Points on a hilly landscape, in no order, each with its height.
From any point a climber takes the steepest step (rise divided by distance) to one of its 2 nearest points. It stops when none of these is higher. Distance is the straight distance between rows; heights are no part of it.
Q_453 h=586: [144 121 126  99 174 120 120 101 158 159  96 146 166 116 177 102  99  66
 158 144 172  58  86 101]
Q_423 h=317: [131 115 139 138 123  93 165 118 135  62  74 128 144 128 106 142 112 133
 172  83 106 106 110  94]
Q_872 h=154: [ 79 115 137 124 131  83 174  61 156  52  95 156 139 138 112 105 100 140
 150  69 108  92 130  93]
Q_619 h=489: [119  75 162 203 142 155 127 147  90  98  80 119  78  99  93 130 142 132
 116 120 104 189 155 147]
Q_540 h=344: [137 101 146 129 126  89 146 121 127  81  87 125 112 138  98 143 107 126
 150 120 100 117 119 130]
Q_927 h=562: [138  88 149 208 120 178 137 177 110  95 123 134 116 121  97 156 161 142
 127  94  98 174 139 140]
Q_939 h=553: [ 61  99 136 125  98 157 107 140 149 143 185 138 103 143 126 156 122 193
 103 143 145 157 160 145]
Q_513 h=602: [108  11 159 205 161 132 149 163 130 114  96 111  95 127 121 144 135 140
 144  84 144 148 166 137]
Q_784 h=323: [112 142 139 134 125 101 138  99 141 121 124 146 132 141 115 156  96 130
 120 126 162 124 140 155]
Q_679 h=184: [112 105 165 114 126  90 120 138 104 177  64 101  91 123 102 142 119 124
 109 165 153 150 144 166]
Q_767 h=253: [159 165 130  49 112 150 103 104 126 140 184 108 150 109 184  92 152  87
 116 180 106 101  81  97]
Q_551 h=46: [122 127 107 179 134 163 125 142 133 111 157 144 129 133 104 138 144 150
 112 108 119 154 163 160]
Q_314 h=523: [108  93 159 188 108 176 113 153 119 101 102 133 107 118  95 142 143 145
 101 135 101 184 142 128]
Q_644 h=227: [104 136 160  93 138  70 147  68 121 127  91 110 152 103 126 166  89 114
 136 150 163  92 103 129]
Q_213 h=293: [167 133 104  97 141 142 104 153 121 135 147 116 122 114 153 129 117 116
 165 150 117  74  97 111]
Q_444 h=524: [114  81 154  78  88 137  89 152 122 162 138 108 110 114 141 158 123 157
 111 178 149 130 131 159]
Q_216 h=110: [124 196  91 132 157 121 135 101 114 173 138 110  99 120 108  92 127  98
 124 128 156 176 195 172]
Q_622 h=504: [ 70 108  98 108 149  86 110 116 132 118 160 118  99 147 156  97  95 170
 129 134 139  73 148 113]
Q_310 h=291: [170 193  92 131 120 144 145 115 137 139 135 119 133 107  96 134 145  94
 118 135 124 172 180 153]
Q_162 h=233: [117 138 129 110 120  65 153  76 115  43 115 122  92 124 103 129  91 151
 161  97  91 107 106 110]
Q_569 h=70: [134 102 111 168 178 169 122 157 131 163 200 145  99 119 139 105 144 147
 118 110 151 161 177 164]
Q_768 h=533: [148 217 140 122  87 161 162 103 132  75 158 148 179 141 122 151 135 166
 132  67 161 166  80 124]
Q_711 h=536: [183 136 157 148  94 168 149 173 115 129 143 149 153 138 119 184 155 149
 152  93 135 173  99 142]
Q_20 h=186: [144 180 106 130 154  86 154  96 120  98 102 112 143 124  99 127 106  89
 158 118 114 104 125 136]
Q_493 h=136: [106  90 143 122 145 146 125 155 178 189 126 217 128 175 183  82  88 119
 114 120 205 126 112 139]
Q_641 h=757: [181 104 139 131 159 138 121 178 121 151  98 127 143 134 129 146 118  73
 162 134 127 114 116 138]
Q_308 h=225: [136 141 175 112 111  99 156 111 133 152  92 142 146 120 128 199  95 114
 162 138 184 112  88 153]
Q_163 h=530: [ 41  63 155 200 149 165 119 165 123 134 121 131  79 143 127 115 133 171
  93 130 146 178 147 124]
Q_979 h=330: [181 153 111 108 105 139 126 159  89 119 146  90 132 114 121 164 137 138
 192 128 123 122 107 115]
Q_917 h=231: [153 109 120 118 175 114 126 147 128 155  74 117 153 129 138 115  96  64
 196 125 134  71 144 110]
Q_138 h=229: [117 150  98  90 136 124 113 143  87 221 123  73  74 113 150  87 135 112
 129 163 157 154 167 179]
Q_942 h=588: [100 103 126 131 113 135 103 138 134 103 153 129 117 157 131 101 143 162
  92 143  75 100 125 100]
Q_514 h=441: [ 95  84 179 126  57 129 134 103 132 100  98 117  72 111  99 141 127 175
 100 165  88 178 124 127]
Q_499 h=485: [159 157 102 137 178 122 108 140 123 143 113 127 137 162 112  91 142  82
 121 138  99 104 160 133]
Q_611 h=748: [ 79  70 104  96 146 105 111 163 111 176 123 107  96 156 176  99 102 145
 134 109 148  88 142 133]
Q_959 h=427: [126 157 118 171 147 202  93 138 142 178 124 156 143 129 126  74 165 108
  61 127 121 179 169 119]
Q_18 h=220: [157 183 111  54  91 121 126  95 143 159 149 102 156  94 151 101 172  92
  80 171  93 122 137  86]
Q_108 h=469: [ 96 141 115 116 120 111 119  91 138  82 164 142 145 140 142 151 108 168
 129 128 130  82 105  93]
Q_340 h=246: [123 135 148 131 143  84 135  76 102  79 122 123 158 138 141 115 161 125
 105 109  72  78  55  52]
Q_616 h=368: [117  94 146 134 132  66 168 116 131  91  56 115 113 122  94 152  88 120
 167 113 123 126 139 145]
Q_274 h=421: [125 135 128 119  68 134 132 132 125  86 171 128 130 124 119 180 138 188
 132 134 115 140 118 134]
Q_557 h=527: [185 159  93 117 126 129  98 130  99 104 149 103 140 131 118 107 169 117
 133 131  65  89 119 106]
Q_119 h=719: [191  81 139 156 145 152 123 190 112 143  97 129 120 121 125 161 153  97
 162 121 114 139 113 148]
Q_438 h=727: [155  91 120 150 100 180 102 194 114 122 141 130 137 147 127 124 177 149
 117 118  67 136 102 110]
Q_38 h=373: [ 72 177 120 131 101 130 137  64 171 136 137 139 135 133 106 116 149 156
  50 136 138 185 172 134]
Q_890 h=635: [125  79 162 122 108 192  98 177 138 183 108 142 126 140 147 123 126 109
  86 152 137 156 111 162]
Q_980 h=640: [170  85 127 158 143 184 115 197 151 142 146 174 141 153 148 136 141 123
 125 114 123 125 105 126]
Q_539 h=556: [137 100 152 105  93 130 129 156 119 148 133 126 119 111 129 198 106 147
 163 145 159 139 104 158]
Q_738 h=81: [125 148  83 152 151 178 118 139 138 158 211 144 108 117 149  93 138 143
 101 119 151 179 191 157]
Q_358 h=298: [102 139 143 139 133  90 170  95 152  92  87 165 151 133 104 158  96 117
 133  83 153 113 138 153]
Q_722 h=310: [178 133 141 155 115 111 144 167  92 104  72  86 140 134  90 160 154 108
 184 114  99 149 104 137]
Q_172 h=440: [129  85 161 132  66 120 132 138 105  88 122 110  87 104  95 179 133 179
 152 140 108 174 115 144]
Q_27 h=195: [167 169  97  85 131 137 108 147 115 174 136  77 122  99 119  98 151  69
 134 179 111 133 167 129]
Q_355 h=626: [199 182 109 147 171 147 156 140 138 129 131 163 149 132 123 133 112  76
 201 112 160 119  92 127]
Q_57 h=148: [101  85 125 109 148 122 125 170 154 199 121 172 111 163 196  86 102 116
 120 117 189 117 109 138]
Q_364 h=477: [ 90  82 156 129  76 118 135 121 130  91 134 111  61 122 109 161 113 185
 121 145 108 176 132 145]
Q_674 h=603: [ 75  55 129 133 105 111 166  96 155  80 114 156 142 140 139 130  77 167
 178  72 145 105 168  98]
Q_662 h=713: [ 74  69 118  92 134  85 128 134 131 165 105 123 115 140 160 116  82 149
 146 113 171  94 152 126]
Q_834 h=182: [159 177 110  89 146 124 123 141  96 182 141  88 106 114 117 109 125  78
 151 185 150 126 159 161]
Q_882 h=676: [ 82  42 123 125 130 110 132 137 149 132 117 148 124 139 154 122  83 172
 143 102 165  91 157 120]
Q_184 h=211: [ 86 115 144  90 137  51 135  85 121 151  94 105 125 114 134 148  77 143
 138 157 186 101 120 134]
Q_273 h=164: [119 176 129  56 126  97 126  77 109 182 142  84 135 102 134 107 140  92
  93 194 121 103 146 113]
Q_30 h=221: [140  93 140 113 150  94 124 134 121 164  48  97 150 119 126 125  97  82
 175 140 143  69 121 107]
Q_850 h=474: [ 76 135 106 112 127  77 120  83 118  90 173 118 100 135 126 124  91 183
 113 149 135  93 150 124]
Q_506 h=108: [124 214 103 121 146  87 163  97 105 127 126  79 120 105  70 128 108  86
 145 146 128 145 183 172]
Q_888 h=319: [117 166 145 101  78 137 165  88 141 106 160 146 138 102 113 193 118 157
 115 139 171 157 141 175]
Q_887 h=193: [111 133 143  82 166  84 116  83 127 173  96  86 147 100 155 133  93  91
 149 175 157  60  84 105]
Q_271 h=216: [113 127 107 126 164 125 124 167  82 220 118  88  84 123 138 108 132 116
 135 140 168 158 146 184]
Q_107 h=332: [ 76 121 154 128 114  88 113  89 132 128 111 126 103 150 106  99 130 163
  74 161 116 142 138 133]
Q_606 h=642: [ 91 166 134 120  85 151 141  99 160 101 208 177 144 153 128 165 117 187
 103 128 155 128 128 135]
Q_175 h=744: [157 192 111 122 112 168 137  96 148 117 187 184 158 143 142 134 134 142
 127 125 150 125 114 127]
Q_159 h=431: [ 87  81 157 216 153 180 102 165  93 147  83 129 103 119 117 106 150 130
  89 145 126 173 153 136]
Q_443 h=740: [160 159 120 150 124 150 124 136 131 103 140 160 167 165 140 137 134 152
 134  92 117  96  82  93]
Q_215 h=306: [ 88 129 162 121 103  99 127  83 126 118 124 129 135 138 117 114 140 133
  52 164  91 123 121 105]
Q_212 h=33: [118 154 133 177 126 174 136 120 147 137 134 161 144 139  98 135 145 128
  83 121 132 179 168 147]
Q_142 h=288: [ 89  90 175 109 111  63 177  75 139  66  68 138  95 133 112 137  73 134
 155  99 125 117 106 119]
Q_655 h=438: [126 160  80 132 130 133 134 103 138  81 185 143 148 137 147 149  99 169
 157  97 158  82  98  96]
Q_771 h=409: [142 110 160 136  84 126 157 145 113 104  95 119 102 113  88 181 132 157
 155 116 117 179 106 163]
Q_954 h=353: [ 92 178 139 133  92 134 143  65 178 144 127 136 148 101 112 120 152 122
  22 144 131 182 185 107]
Q_899 h=265: [125 161 187  83  87 106 149  76 121 127 123 139 150  91 123 199 129 134
 125 162 162 132  78 139]
Q_449 h=170: [ 66 127 114  95 149  94 106 125 143 193 118 142 129 177 183  80 109 133
  86 128 164  91 113 121]
Q_810 h=100: [105 195  88 160 160 142 133 103 117 170 137 136 107 134 111  93 150 127
  81 119 147 181 200 167]
Q_441 h=80: [134 124 128 150 160  97 137 143 103 143 103 105 106 122  86 144 112 119
 147 132 146 150 165 182]
Q_61 h=325: [124  86 124  80 147  97  79 161  97 142 108  69 121 144 150  90 132 110
 105 173  92  86 121 126]
Q_763 h=378: [ 76  83 123 166 154 106 120 138 124 148  82 124  86 156 113 108 118 138
  88 119 144 138 148 132]
Q_480 h=374: [139 196 113 117 112 130 165  97 134  75 173 159 142 120 119 179 105 153
 150 110 164 131 125 160]
Q_77 h=526: [ 73 102  93  98 137 109  94 146 126 130 177 118 102 175 159  82 105 166
  94 132 127  82 142 117]
Q_8 h=568: [160 130 130 170 108 159 144 175 125  98 142 151 157 154 118 167 145 166
 152  64 123 163  96 138]
Q_132 h=189: [116 111 154 107  79 107 112 105 117  90 142 101 107 129 121 124 164 165
 104 143  53 119 106  81]
Q_246 h=144: [132 151  68 124 158 121 124 139  99 135 196  87  89 109 116 113 128 144
 148 139 134 137 208 163]
Q_362 h=607: [160  93 128 174 130 169 130 185 132 119 137 163 150 154 117 148 154 133
 137  79 110 130 119 126]
Q_290 h=500: [ 93 126 105 112 150 117 121  61 162  99 155 147 165 127 165 135 100 149
 131 111 163  65  95  76]
Q_258 h=97: [111  96 107 125 183 103 136 153 132 200 142 137 108 143 156 113 109 129
 152  93 196 125 148 157]
Q_230 h=206: [115 146 148 103 155  72 125 111 122 177  73  80 134 111 118 125  91  75
 157 163 159  77 117 115]
Q_991 h=217: [127 148 125 146 152  77 137  91 125  81  84 129 164 144 114 103 139  96
 118 109  89  68 112  92]
Q_174 h=464: [136 178 108 146  59 163 152 135 164  91 165 132 147 113 103 149 166 168
 108  85 108 204 149 116]
Q_742 h=492: [132 118 142 104  99  97 110 125 118 116 146 114 121 110 139 168 120 164
 137 145 128  89  93 112]
Q_993 h=454: [127 127 101 160 149 178  87 154 105 158 127 110 106 121 121  69 164 113
  84 139  97 163 182 144]
Q_743 h=160: [ 94 118 122  84 142 117 110 147 133 199 120 140 109 164 194  83 105 115
 103 136 175 109 103 153]
Q_695 h=638: [ 72  29 150 142 110 124 165 134 171 108 119 166 152 143 150 152  83 159
 162  86 159 102 162 102]
Q_232 h=457: [109  72 166 242 160 176 114 165  93 117 108 121 102 103 110 118 157 132
 112 115 117 176 166 139]
Q_592 h=585: [151 123 137 110 130 142 133 148 128 151 160 143 116 121 144 176  91 133
 157 144 179 131 122 160]
Q_757 h=169: [102 114 126 163 128  94 154  88 150  44 106 154 143 161 113 100 117 134
 137  66  85  84 124  70]
Q_34 h=555: [144 148 116  95 170 137 134  61 170 153 112 147 157 101 160 139 108  84
 166 139 171  81  60  88]
Q_873 h=257: [146 153 114  92 107 154 132 142 150 192 131 100 105  77 143 127 134 106
  99 171 163 187 180 145]
Q_577 h=245: [149 134 113 121 161 119 144  96 134 140  77 134 177 109 139 139  98  79
 202 104 144  75 123  99]
Q_764 h=686: [179 135 109 130 151 152 141 123 147 123 128 160 168 117 161 147 102 113
 208  81 164 102  85 100]
Q_796 h=408: [ 87 112 171 136  68 135 132  84 148 101  96 114  78  96  97 126 140 164
  78 159  93 199 158 116]
Q_559 h=563: [168 221 156 112  92 138 163  76 132 100 155 152 190 132 132 149 157 128
 134  90 158 158  66 110]
Q_133 h=593: [ 68 120 126 141 101 153 137 125 156  99 202 163 119 158 124 169 107 194
 113 131 142 146 153 133]
Q_894 h=244: [107 138 190 106 110  69 155  82 124 122  90 120 152  96 122 193 102 125
 132 148 159 118  76 144]
Q_691 h=197: [ 75 133 119  83 162  60 126  77 122 162 104 121 120 127 160 123  85 133
 137 142 186  72 116 121]
Q_597 h=201: [120 172 120 125 167  63 139  70 121  99 106 111 139 118 110 115 107  99
 139 128 117  78 116 100]
Q_359 h=84: [113  66 113 150 193 112 136 174 112 201 115 115  86 131 141 105 133 127
 147  79 177 137 165 164]
Q_482 h=463: [175 151 113 170 166 159 106 142 144 137 119 161 158 163 116  95 150  89
 100 123 102 108 133 126]
Q_642 h=94: [130 171 135 139 146  95 155 113 107 110 113 103 117 102  74 153 111 105
 150 130 138 154 164 177]
Q_335 h=564: [ 98  53 136 135 120  89 155 123 151  82  90 135 114 139 117 132  96 149
 159  84 120  98 159 114]
Q_166 h=65: [115  83 140 176 181 113 133 154  91 157  93 100  89 100 111 137 125 138
 142 114 150 169 163 176]
Q_652 h=365: [163 115 120  69 120 162  92 172 116 153 154  87 129 118 160 110 136  99
 143 169  88 112 105 147]
Q_639 h=390: [168 139 121  68  99 166 101 148 145 161 154 123 135 118 169  88 144  87
 110 170 112 127 124 144]
Q_51 h=792: [ 79  59 120 132 141 133 106 176 132 153 129 122 113 166 149  96 125 143
 103 111 136 108 147 124]
Q_343 h=283: [101 138 155 104 129 107 110  76 112 129 146 136 159 135 144 126 144 131
  77 161  98  85  89  92]
Q_227 h=273: [158 154 107 120 130 156 129 132 136 182 130 111 115  86 114 125 152  99
 111 149 142 190 195 159]
Q_756 h=209: [131 129 144 124 111  92 116 101 105  84 115 112 121 141  97 103 159 133
  94 152  54 119 109  92]
Q_741 h=58: [132  95 104 163 163 156 115 173 131 134 177 137 117 139 125 132 131 136
 116 101 131 131 164 148]
Q_907 h=403: [ 74  75 152 202 144 144 107 146 123 126  52 127  94 158 110 102 134 128
  74 136 137 153 141 126]
Q_62 h=595: [146  94 169  69  93 174  99 158 145 190 116 124 136 133 161 117 136 100
 100 183 131 142  89 163]
Q_436 h=183: [ 89 129 124  77 160  85 107 107 135 169 133 139 133 138 171 101  89 120
 122 151 171  76 110 115]
Q_427 h=674: [174 118 105 135 148 190 110 176 144 146 187 191 133 146 163  87 138  87
 130 133 127 134 121 143]
Q_367 h=120: [138 186  83 119 142 103 139 107 100 156 143  82 102 107  96 118 129  94
 145 151 144 158 200 170]
Q_908 h=171: [136 171  90 154 178  83 147 118 112  89 129 115 123 124  84 116 112 102
 160 103 119 111 170 144]
Q_55 h=172: [121 185 118  90 128  98 135 105 103 193 117  80 104 122 111 113 128  89
 131 184 171 144 161 150]
Q_78 h=204: [135 135 118 160 150  97 124 114 125  86  97 136 136 164 104  95 138 111
 105 107  86  92 138 108]
Q_970 h=407: [124 190  85 115 113 121 156  88 115  52 170 137 145 118 130 174 102 167
 171  87 152 110  88 123]
Q_198 h=528: [109  61 135 147 136  80 154 145 128  97 125 118  96 127 111 154  87 148
 161 108 133 133 157 131]
Q_322 h=752: [164 124  79 132 138 158 115 136 138  89 145 145 171 139 163 144 113 169
 176  65 139  77  91  81]
Q_13 h=261: [144 162 113 128 155 107 157  87 133 104  71 108 176 105 115 147 119  96
 202  87 125  84  91  89]
Q_414 h=276: [174 172 113 142 147 110 144 124 110  96  83  89 163 115 109 144 113 101
 218  82 128 112  89 102]
Q_431 h=156: [137 159  71 146 172  96 135 131  98 118 175 101 108 116  96 113 114 124
 162 119 129 117 187 162]
Q_188 h=690: [110 175 129 137 109 150 138  96 154  91 193 186 150 160 148 153 103 159
 119 113 158 107 105 119]
Q_501 h=677: [153  71 144 122 108 187 113 191 143 147 151 150 138 154 160 136 138 133
 122 138 109 131  89 142]
Q_564 h=552: [119 128 113 113  87 129 103 133 130 119 162 117 133 131 118 114 161 160
  99 153  87 119 141 120]
Q_977 h=398: [124  75 153 165 142 102 163 141 129 109  59 132 110 127  89 131 114 108
 137  97 131 140 156 151]
Q_630 h=661: [173 132 113 143 128 197 128 158 169 135 194 215 140 148 170  99 145 114
 137 142 153 149  99 133]
Q_181 h=417: [102 124 113 174 140 234  93 159 147 171 148 149 130 126 150  75 160 123
  64 130 112 176 169 114]
Q_779 h=345: [136 185 127 112 127 109 148  88 121 112 143 147 141 124 112 156  98 118
 130 138 164 123 140 156]
Q_640 h=513: [134 148 104 108  71 143 121 124 155 110 160 116 139 108 133 124 171 165
  74 140  65 143 154  87]
Q_502 h=554: [106 110 110 120 148 132  83 143 125 129 151 131 140 169 151  81 123 135
  95 139 108  86 126 122]
Q_833 h=616: [159 162 132  95 178 134 114 109 152 157 128 161 155 134 172  84 117  56
 160 163 155  79  64 104]
Q_309 h=770: [176 115 113 111  97 171  90 181 109 129 168 114 141 132 143 113 178 145
 136 122  77 123 104 114]
Q_90 h=619: [165 154 124 123 138 131 143 121 148 141 151 156 148 122 140 173  96 114
 183 135 184 118 102 152]
Q_694 h=414: [147 155 124  96 143 151  95 135 132 188 137 131 133 140 144  78 154  90
  94 168 126 135 129 149]
Q_334 h=501: [ 53  85 140 226 169 179 108 162 109 131 135 126  88 137 140  81 148 156
  89 118 121 167 166 106]
Q_773 h=430: [133  80 169 181 130 109 141 126 115  99  29 119  98 134  78 126 127  94
 120 112  96 143 129 126]
Q_256 h=91: [105 170  71 171 146 158 126 115 130 142 181 136 110 125 117  83 139 144
  78 114 137 182 208 140]
Q_663 h=351: [124 157 153  95  73 122 150 105 135 122 121 110 124  79  99 189 123 151
 118 152 156 186 155 168]
Q_494 h=551: [200 186 108 128 117 136 114 133  96 114 126 113 169 136 121 105 186 122
 125 109  68 115 105  94]
Q_911 h=122: [116  76 153 115 138 149 130 146 171 162 132 186 140 158 170 141  92 129
 123 127 197 111 117 135]
Q_9 h=357: [ 78 107 127 136 142  73 114 112 132 130  94 124 106 154 123 105 108 150
  95 132 135 117 147 128]
Q_354 h=498: [159 192 129 123  64 156 163 120 145  98 160 147 168 127 118 164 159 171
 124  85 134 180 125 123]
Q_411 h=109: [119  71 138 124 150 117 126 165 146 167 144 143 117 142 162 149  94 136
 141 112 190 114 143 152]
Q_194 h=402: [ 63 151 140 130  89 130 143  81 161 101 157 157 114 147 104 131 129 166
  72 141 109 169 163 130]
Q_889 h=331: [123 203 122 126 104 116 160  71 170 115 122 137 159  90 102 123 167 107
  48 131 121 169 171 118]
Q_26 h=567: [151  54 125 191 151 113 160 168 116  81 113 120 101 115  98 153 127 135
 176  70  95 142 143 147]
Q_581 h=700: [175 161 121 139 119 186 125 136 148 133 175 196 153 153 146 130 146 124
 131 125 139 142 107 133]
Q_718 h=385: [133 130 118 132  95 122 155 143 121  79 165 125 115 114 107 180 117 177
 165 105 127 161 138 158]
Q_527 h=132: [141 165  74 107 139 130 136 134 108 167 182  78  93  92 115 115 125 125
 141 168 145 166 212 168]
Q_189 h=289: [127 190 164  85  87 123 177  79 120 102 133 143 150  98 121 194 118 156
 141 127 173 149  92 162]
Q_860 h=747: [ 68  65 132 157 159 155 104 173 132 183  84 128 108 173 157  81 135 123
  77 116 155 129 129 133]
Q_305 h=356: [161 161 121 120  87 121 138 139  98  91 141 103 132 110 105 170 134 159
 179 102 121 158 118 139]
Q_862 h=242: [138 150  92  71 119 137 116 148 117 205 123  72  88  82 147  90 144 103
 108 170 153 162 177 149]
Q_455 h=71: [ 94  43 133 175 190 105 151 163 114 178  93  97  79 106 134 112 140 141
 148  92 175 153 168 159]
Q_507 h=329: [171 149 127 139 103 118 141 163  83  94 108  84 115 113  82 153 151 130
 176 109  90 177 126 134]
Q_603 h=601: [161  55 130 194 130 139 144 192 107  98 113 118 109 116  98 161 157 148
 154  76 104 154 120 139]
Q_584 h=343: [127 108 121  64 125 125  79 156 104 156 142  66 112 110 149  94 132 110
 119 178  84 102 128 139]
Q_920 h=560: [129 101 155  48  88 157  97 149 129 193 140 120 120 109 170 133 127 124
 102 187 155 136 123 166]
Q_206 h=210: [154 133 171 123 107 116 147 152 119 137  81 129 148 115 105 205 119 109
 171 146 148 129  84 153]
Q_828 h=512: [ 57  88 144 137  84 127 130 124 146 113 156 127  70 125 114 141 102 204
 104 152 130 177 154 146]
Q_898 h=460: [134  71 158 211 149 140 130 151 111 106  56 123  96 123  88 119 147 105
 121 119  96 156 145 138]
Q_525 h=205: [172 181 107  75 116 139 104 133 138 153 142  89 146 107 134  91 170  78
 111 174  92 125 150 109]
Q_219 h=207: [108 153 126 101  98  81 146  71 108  52 157 116 105 109 120 149 104 165
 153 132 109 112 100 116]
Q_511 h=159: [120 168 140 111 125 101 128 103 126 180 107 110 118 111 104 129 134 107
 106 173 161 158 164 175]
Q_65 h=505: [163 173 105 120 150 116  93 125 109 130 127 116 146 138 122  87 158  96
 106 154  75  94 136 114]
Q_97 h=675: [145 116 152 124  77 154 107 173 112 106 139 123 157 160 133 119 180 163
 104 119  77 120  76  79]
Q_948 h=482: [143 149  94 124  70 165 122 145 189 128 154 117 142  91 141 135 176 148
  55 128  84 167 151  66]
Q_728 h=672: [ 83  81 158 159 125 210  95 175 143 191 124 156 126 151 155 113 140 123
  73 144 150 177 132 135]
Q_580 h=627: [112  93 145 142  91 132 112 149 130  84 132 132 129 173 126 129 154 177
 111 123  77 113 105  86]
Q_983 h=188: [136 111 110 151 124 102 131 126 141  67 127 139 138 156 123 114 125 142
 138  94  76  87 116  91]
Q_762 h=181: [105 133 123  88 105  97 112  76 100  77 163  99 121 109 139 147 128 177
 142 150 102  88  80  75]
Q_136 h=576: [205 205 112 132 137 140 128 128 123 138 120 128 169 141 111 112 155  86
 152 123  99 115 103 116]
Q_39 h=600: [135 201 155 116 118 111 168  68 110  94 132 140 182 115 117 164 144 131
 124  97 133 129  60 113]
Q_202 h=795: [200 108 110 127 159 149 121 188 134 144 129 140 147 128 156 125 113  76
 194 117 129  91  95 113]
Q_478 h=707: [ 93  77 140 178 154 183 108 180 133 161 128 152 128 166 132 102 135 128
  76 121 140 147 131 136]
Q_186 h=653: [187 163 120 142 152 150 145 119 159 133 125 186 162 125 149 152 105  94
 196 121 176 122  79 120]
Q_321 h=532: [122  60 131 171 142 108 168 143 140  78 129 130  90 114 103 144  95 143
 165  74 123 149 158 163]
Q_538 h=718: [170 140 114 109 159 165 104 165 139 135 163 166 144 137 181  81 115  86
 147 151 133 101  97 129]
Q_233 h=759: [173 115 115 122 163 150 116 154 148 138 130 163 159 147 176  98 108  83
 165 114 133  72  94 103]
Q_225 h=445: [156 151 129 177 168 180 113 129 137 164 116 172 149 164 118  87 158  85
  77 132 120 148 151 136]
Q_997 h=646: [114 176 154 113 107 112 142  72 131  95 140 162 173 134 119 154 135 137
 102 131 120 123 102 117]
Q_922 h=202: [ 91 125 131 109 135  98 119 144  88 218  84  96  71 127 129 115 132 130
 110 149 166 155 128 174]
Q_21 h=226: [123 146 159 121 122  74 137  63  97  85 126 113 139 137 116 109 172 128
  84 136  44 120  83  64]
Q_196 h=679: [163  50 166 156 138 147 129 187 137 145  93 139 133 128 127 185 118 114
 148 110 140 140 117 153]
Q_67 h=565: [ 64  36 154 212 168 142 133 166 136 132  97 126  88 137 128 120 137 149
 116  88 155 163 158 130]
Q_111 h=529: [132 151 110 124 165 134 130  64 164 122 124 159 162 123 162 142 105 121
 145 118 178  78  73  90]
Q_447 h=318: [104  95 164 135 115  83 151  91 143  66  86 129  87 152  97 128 106 131
 123 114  90 136 113 121]
Q_629 h=260: [107 106 148 113 111  74 184  84 135  42  92 129  80 119 108 130  66 142
 189  73 101 113 128 115]
Q_571 h=717: [168 118  81 121 144 145 123 144 132 116 139 130 159 111 164 161  97 135
 207  84 146  83 100  99]
Q_989 h=290: [183 175 124 145 137  94 157 156  88  85  87  86 148 119  87 143 130 108
 207  88 110 136  91 119]
Q_472 h=296: [121 133 134 131 137  82 162  92 152  83  79 151 166 122 115 155 107 117
 152  79 125  88  97 109]
Q_801 h=599: [208 203  97 149 166 130 146 141 125 127 143 149 149 138 122 103 134  70
 185 118 122 113 114 116]
Q_775 h=525: [153 104 141  98  99 136 103 158 127 145 128 128 135 128 146 169 125 144
 142 145 134 114  97 134]
Q_960 h=726: [176 126 130 103  92 188 102 177 132 148 166 141 142 136 157 117 160 136
 126 145 104 135  98 134]
Q_224 h=678: [184 178 122 104 144 147 112 132 138 149 153 168 144 135 161  86 140  62
 137 174 132 117 107 126]
Q_476 h=165: [138 131 141  91  81  88 120 104  94  72 149  97 112 122 129 134 152 176
 149 140  64 104  86  84]
Q_798 h=453: [131 125 101 136  80 200 103 161 165 131 167 139 145 114 148 122 160 151
  76 117  92 166 156  96]
Q_670 h=695: [140 171 144 150 109 139 144 109 139 105 138 170 172 154 120 149 146 142
 110  98 123 131  84 119]
Q_787 h=232: [134 151 131 148 138  99 126  86 120  68 113 137 163 162 120 101 165 114
  91 104  57  69  85  65]
Q_709 h=644: [187 147 125 112 165 140 116 142 134 168 114 160 149 140 156  90 123  45
 173 164 150 108  81 113]
Q_565 h=274: [159 165 106  75 143 143  89 111 124 140 163 110 135 115 165  96 133 104
 146 176 119  65  89 108]
Q_884 h=379: [129 127 159 128  75 130 140 121 127 115 104 124 118  92  85 181 137 141
 128 146 128 196 137 170]
Q_952 h=313: [169 118 114 109 129 129 117 179 105 129 138  84 117 118 125 147 133 123
 187 136  95 101 119 128]
Q_454 h=235: [149 157 132  51 112 137  98  93 133 164 155 117 157 111 168  84 166  72
  75 176  80 112 105  97]
Q_754 h=439: [ 97 150 126 122 104 100 134  86 127  86 170 132 119 142 107 129 115 167
 105 135 114 135 155 135]
Q_6 h=475: [ 91  99 114 195 162 182  92 176  96 151 145 113 105 109 139  70 159 143
  80 125 102 167 172 129]
Q_272 h=168: [113 129 156 103 113  96 128 106 109 146  90  93 101 110  88 146 118 123
 109 174 127 162 154 163]
Q_217 h=309: [157 209 122 124  98 125 166  91 147 118 124 121 157  91  92 138 157  93
 102 124 117 171 168 151]
Q_401 h=179: [107 154 128  74 140  88 106  94 107 162 126  93 134 114 138 121 122 102
 124 181 149  79 115 126]
Q_104 h=434: [142 147 123 134 138 149  95 142 119 176 107 118 116 131 123  88 151  93
  85 158 110 146 169 145]
Q_380 h=432: [ 98 116 105 168 124 218  91 172 164 135 164 135 140 117 141  98 175 140
  69 141  90 179 173  88]
Q_715 h=264: [107 150 127 104 141  94 123  46 108 103 158 122 160 125 143 122 145 119
 103 141  91  72  75  67]
Q_152 h=307: [101  96 138  93 128 113  81 140 107 153  94  86 107 141 132  82 155 122
  76 171  89 121 132 134]
Q_504 h=786: [173 115  92 144 139 162 111 164 137  96 155 149 170 156 163 120 128 144
 159  80 105  72  92  81]
Q_542 h=641: [134  26 154 180 141 145 134 190 120 119  90 127 104 123 108 167 135 134
 142  99 126 143 133 139]
Q_10 h=458: [110 117 128  84  87 132 114 121 123 104 170 117 126 107 138 165 116 187
 139 160 121 109 108 136]

For each start below, name the point where the climber stops.
Q_482 => Q_504
Q_917 => Q_504
Q_27 => Q_504
Q_359 => Q_175
Q_308 => Q_175
Q_358 => Q_202
Q_380 => Q_309
Q_271 => Q_309
Q_219 => Q_619
Q_194 => Q_309
Q_273 => Q_504
Q_644 => Q_175
Q_715 => Q_619

Two climbers start at each pair of points below. Name the first point that both come to, or write -.
Q_762, Q_742 => -
Q_511, Q_922 => -
Q_230, Q_679 => -
Q_272, Q_401 => -
